Each row is a point on a tangle of strands that fork, close into loops and nearly touch. The rows are in no order.
In the rows, 128 means zero.
Two points are linked if the straight distance between their rows is under 122. Some points are linked to none.
K_514: [117  95 131 115 147 113 137 100  80 101 171 139 142 136 150 132  68 156
 124 121 165 167 128 129  80 152]
K_108: [142 140 158 126 129 102 151 112 121 140 143 195 139 140 153 155 108 162
  92 115 124 157 116 120 156 136]
K_518: [152 150 107 129 117 183 115 128 103  89  84  74 135 125 101 127 145 117
 137 141 120 123 190 132 125  72]
K_796: [177 136 128 161 125 149  78 146 107 133 139 136 134 129 132 152 156 171
 165  81  97 112 116  85 131 135]
K_729: [186 122 119 176 107 173  98 174 107 105 140 115  87 112 109 137 146 112
 156 128 135 119 123 168 110  95]
K_453: [121 130 104 205 112 132  79 140  81  82 130 170  95 137 117 133 203 143
  85 170 129 147 165 190 149  76]
K_502: [135 117 126  94 146  99 145 127 145 133 109  86 188 139 113 138  63 154
 169 124 172 122 121 123  82 140]
K_130: [ 93 125 152  92 137 166 154 143 143 167 132  96  98 137 147  48 146 138
 115  81 101 103  98  84 169 151]
K_900: [165 173 178 128 130 169 147 123  97  59 135 169 151 146 136 115 133 164
  93 105 127 174 176 193 104  75]
K_354: [126 129 160 176 125 155 106 120  93 127 151 174  94 119 137 134 169 115
 138 126  63 129 123 122 154 121]
K_630: [127 133 106 126  98  86  94 141 141 111 111 132 128  95 135 144 124 124
 108 155 169 146 135 226 118 147]
K_471: [138 122 151  61 133 152 194 130 159 147  98  56 167 152 132  86  90 111
 137  99 161  91 137  91 112  98]
K_49: [ 81 107 109 133 163 134 113 106 135 160 187 138 117 130 130  93  94  98
 161 129 104 126  98  86 110 202]
K_43: [129 169 104 143 121 143 135 129  80  53 108 131 121 142  96 128 192 167
  63 138 127 173 187 154 139  72]
K_597: [120 105 132 116 161 110 141 142 182 163 120  87 158 130 111 114  56 102
 200 145 150  82 122 148  77 146]
K_276: [126 148 108 118 138 164 106 150 112  81 145 105  79  74 108 103 156 122
  95 111 107 155 117 171 100 191]
K_629: [173 164 176 145 133 155 104 130 102  89 138 174 158 133 133 128 108 168
 138  93 123 148 164 194  92 114]
K_533: [123 129 141 118 115 155 154 153  97 105 123 106  83 117 125 102 142 130
  84 125 148 152 133 160 137 107]
K_687: [159 174  83 137 103 129  78 144 146 127  96 143 116 118 117 150 152 150
 101 132 150 126 155 161 173 124]
K_994: [ 82 139 112  89 132  70 152 122 154 165 127 117 152 137 144 112 117 169
  84 116 129 153  99 107 138 188]
K_175: [127 132 121 166 104 107  58 151 137 120 136 130  93  89 140 127 203 130
 126 135 113 121 113 183 151 145]
K_878: [ 68 101  88 130 116  95 121 133 161 155 129  97 101 108 134 122 164  76
 141 183 129 109  91 122 150 162]
K_150: [ 73 110 111 122 100  72 147 121 134 158 100  90 139 137 150 119 155 118
 131 167 124 122 113 116 162 119]
K_603: [187 148 141 177 125 169  99 140  79  86 133 141 141 134 107 155 188 158
 145  86  87 151 126  87 109  95]
K_127: [110 132  91  97 123 130 164 125 154 177 107 108 103 140 121 117 122  86
  93 141 157  96 137  91 195 125]
K_296: [ 85 103 137 153 146  98 112 112 126 145 161 145 132 123 154 115 118 114
 160 148 110 127 108 138 129 160]
K_852: [152 137 107 165 118 131  85 130 117  89 133 157 121  82  96 178 135  74
 159 169 113 140 153 191  84 142]
K_169: [119 142 103  98 131 159 141 100 124 129 104 114 122 130 105 129  87  94
 105 151 155 129 186 113 164 126]
K_776: [140 108 164 117 135 138 188 143 108 133 167 140 103 134 135 142 112 120
 131  99 106 147  60  60 114 135]
K_732: [ 94 106 160 162 137 118 123 104  73 122 144 160 100 141 147 123 177 160
 111 139  89 128 121  66 173 106]
K_958: [ 92 118 110 111 121 104 176 143 180 183 139 151  70 138 134 120 132  93
  81 140 138 106  84 103 191 144]
K_227: [198 153 136 136 137 191 119 138 103  78 109 101 142 130  87 140 108 130
 154 115 124 124 182 141  89  84]
K_412: [112 115 118 137 119  79 134 113  89 118 147 203 105 143 145 170 130 178
  48 144 154 180 122 142 138 139]
K_109: [167 157 140 101 133 151 134  95 117  94 107 173 149 149 132 155  78 144
  88 134 175 161 190 159 142  98]
K_454: [110 122 166 119 129 144 129 142 116 145 134 116  85 133 155  60 175 176
  85  95 115 107 117 120 186 118]
K_10: [195 126 127 147 146 178 113 106  87  78 135 136 148 147 100 170  83 126
 148 132 153 140 192 116  84  81]
K_903: [ 88  74 129 171 112  56 104 110  85 125 149 169 122 144 159 153 149 160
  94 163 143 161 106 122 144 124]
K_761: [162 162 180  97 131 178 150 113 118 104 112 133 142 140 133 108  96 135
 105 116 144 138 185 157 138  78]
K_217: [171 152 132 171 129 170 136 158  64  60 160 153 105 144 102 133 203 168
  79  93  95 175 123 108 113  91]
K_696: [176 118 156  94 146 130 166 143 148 133 101  78 165 136 112 131  81 143
 183 103 155  85 126  94  89  92]
K_634: [169 119 170 165 132 144 115 130 113 123 124 140 150 106 116 158  99 103
 199 131  91 112 143 161  84 100]
K_409: [ 93 129 151 111 136 119 192 127 201 202 126 123 161 183 146  80  98  74
 182 137 109  84  97  92 125  95]
K_319: [168 136  89 188 108 124  74 143  99  96 113 159 129 143 111 169 164 150
 113 149 156 146 155 153 140  94]
K_452: [142 132 138 105  99 121 142 170 202 179 106 121 113  98 123 136 133  76
 170 121 105  83  70 160 131 144]
K_699: [165 136 138 131 116 109 128 162 175 167 129 142 125 112 124 151 100 131
 160 113 120 110  80 137 125 159]
K_393: [137 124 106  79  88 134 147 189 218 174 107  93  67  88 129 127 170  73
 127 109 122  75  50 140 143 157]
K_904: [143 128  82 146 110 118  80 157 122  74 141 141  79  93 117 146 161 128
  75 164 176 156 132 223 107 145]
K_149: [152 140 111 127 147  91 131 136 184 184 146 146 156 147 125 142  78 156
 150 107 139 114  91  88 128 174]
K_458: [156 153 164 109  98 158 147 153 151 158  81  94 146 115 129 111 134 121
 175  89  90  80 126 145 135  91]
K_947: [104 107  84 103  98 118 131 161 181 156 114  75  66  93 125 127 185  80
 128 144 127  90  72 116 163 152]
K_46: [125 109 136 122 115 117 160 136 116 142 121  92 118 128 144 125 140 128
 138 126 115 124  85  88 137 116]
K_592: [ 89 122  79 103 143  96 124 116 150 132 147 121 117  97 117 139  98  97
 130 149 140 147 111 144  96 217]
K_199: [ 89 119 123  96 146  90 141 100 149 141 119  76 182 152 151  88 120 177
 135 113 153 129 113  78 134 147]
K_57: [140 117 138 104 138 175 143 106 139 155 115  87 152 162 148 100 135 124
 189 100 116  73 132  30 149  75]
K_66: [146 150  93 172 134 149 138 165  74  53 153 156  92 153  86 142 204 166
  45 117 132 185 137 145 121  76]
K_659: [ 86  88 106 154 101  57 126 119 108 129 111 115 123 134 146 152 169 152
  99 173 143 138 112 113 170 113]
K_137: [111  97 130 131 177 135 137 106 116 126 177 117 141 136 120 110  63 108
 180 126 121 131 111  76  61 174]
K_430: [135 126 142 163 112 131  82 120 142 132 117 137 123  90 120 148 139  78
 181 162  91 100 142 191 124 111]
K_495: [163 130 157 122 123 133 154 119 100  78 111 126 159 146 139 157 162 166
 114 122 140 154 141  86 134  65]
K_710: [153 138 113 128 136 149 125  86  80  79 125 173 145 134 120 174  79 122
 116 147 152 167 195 148  97 107]
K_924: [153  89  95 177 111  93  54 143 130 133 157 147 131 102 116 192 118  95
 167 144 163 112 106 153  78 167]
K_633: [120 118 109 138 122 124  84 143 120  78 170 135  73  66 128 130 163 105
 107 147 140 150 111 209  83 186]
K_813: [111 118 148  59 140 119 179  96 158 127 100  50 201 162 148  88 105 151
 135 110 175 115 140  70 116 109]
K_476: [177 155 110 143 147 149  90 119 121 137 135 148 145 122 107 167 105 142
 148  93 120 119 133  89 126 160]
K_563: [ 56 126 127 104 149  94 135  70 103 124 116 156 137 145 148 121 127 163
  77 153 135 148 168 109 160 144]
K_910: [172 121 147 119 141 185 132 157 132 156 133 131 112 124 107 132 113 124
 193  66  71  92  77  70 112 144]
K_939: [107 138 109 119 138 115 113 116 109 115 138 118 123  82 122 136 133 132
 124 112  94 164 124 134  98 201]
K_180: [119 115 148  76 113 161 186 165 173 186 101  62 130 140 139  66 102  89
 142  91 138  65 105 123 130 111]
K_692: [113 143 111 117 144  83 160 140 214 203 135 137 155 160 135 119 110 133
 149 112 104 120  60  80 136 172]
K_788: [ 72 105 172 117 158 115 172  87 109 131 142 140 120 153 157 105 157 150
  98 135  95 131 129  40 179 107]
K_258: [146 129 176 111 146 146 177 115 101 110 157 175 120 131 132 144 109 125
 112 107 109 156 120  94 130 120]
K_589: [134 149 141 126 164 142 106  85 139 145 137 141 176 152 137 123  88 148
 165 110 117 114 157  83 141 150]
K_665: [150 134 181 155 135 173 112 140 102 118 154 157 110 121 140  98 123 133
 142 107  96 130 134 166 134 118]
K_684: [141 157 112 116 107 113  97 142 148 142  87 105 147 106 129 122 128 144
 114 133 146 130 148 188 148 143]
K_642: [ 77 128  97  80 129 114 144 111 135 122 119  95 125  93 123 107  90 105
  99 149 158 149 150 178 113 171]
K_879: [187 124 104 190 105 123  60 137  84  92 127 152 164 139 104 185 121 156
 146 111 156 152 157 158  69 108]
K_668: [ 72 130  95  84 131  91 141 131 198 170 118  86 147 124 135  82  92  99
 120 145 170 111 123 168 119 172]
K_441: [167 100 116 207 106 121  45 139 110 109 162 169 115 104 115 185 140  80
 159 147 134 122 139 177  86 131]
K_436: [144 116 138 126 149 112 126 169 182 169 139 132 127 111 115 129  64 107
 180 127 157  91  89 171  84 164]
K_846: [100 135 128  69 121 142 181 157 191 195 111  79 123 137 127  63 114 103
 118  81 111  90  88  96 136 163]
K_752: [106 142 108 112 127 150 131  97  77  75 101 125 111 138 116 116 149 153
  56 165 153 158 209 128 161  77]
K_80: [171 118 198 144 142 142 130 129 105 124 120 131 166 121 119 154 109 136
 211  99  66 101 115  98  79 102]
K_316: [ 75 138 110 108 120  71 163 139 197 190 133 108 131 133 144 110 152 125
 117 116  90 130  61  97 144 184]
K_326: [ 75 126 163 102 140 113 195  92 171 166 133 140 166 173 158  84  86  94
 130 145 128 130 128 104 147 105]
K_912: [116 125 142 134 145 143 105  85 114 134 117 101 163 145 152 115 146 143
 167 131 109 111 153  69 157  98]
K_123: [ 81 132 106  96 125 102 150 101  94 114  83 138 115 137 118 140 137 148
  44 164 157 153 180 114 177 113]
K_772: [105  90 100 166 118  82  87 105 133 148 155 165 145 123 147 156  95  95
 153 171 155 131 116 165 107 167]
K_377: [133 123  96 143 123 160 111 105  97 109 113 107 116 120 112 142 129  94
 138 177 129 128 177 118 137  90]
K_44: [ 67 128 149  87 154 111 169  68 138 143 128 154 168 166 155 109  87 132
 101 147 143 136 159 107 157 123]
K_426: [111 149 136 180 104 125  91 154 106 107 119 162  81 113 128 120 235 153
  89 140  88 132 134 180 171 104]

A fork is a point with three links, a tip a point with one. Leave the first point through the second and follow the links. Name the first fork or tip that comes.
K_409; K_326 -> K_57
K_732; K_354 -> K_958
K_46; K_776 -> K_150
K_430; K_852 -> K_137
K_109; K_761 -> K_788
K_687; K_684 -> K_668
K_217; K_66 -> K_409
K_296; K_772 -> K_80
K_668; K_642 -> K_319

A piece is two or more points that can be reached from each other along the links. Count, over all rows, the pieces, the separate loops (a circle has one, a figure eight two, a Y none), the forks (points with three links) and the tips (points with one).
pieces -> 5
loops -> 2
forks -> 4
tips -> 10
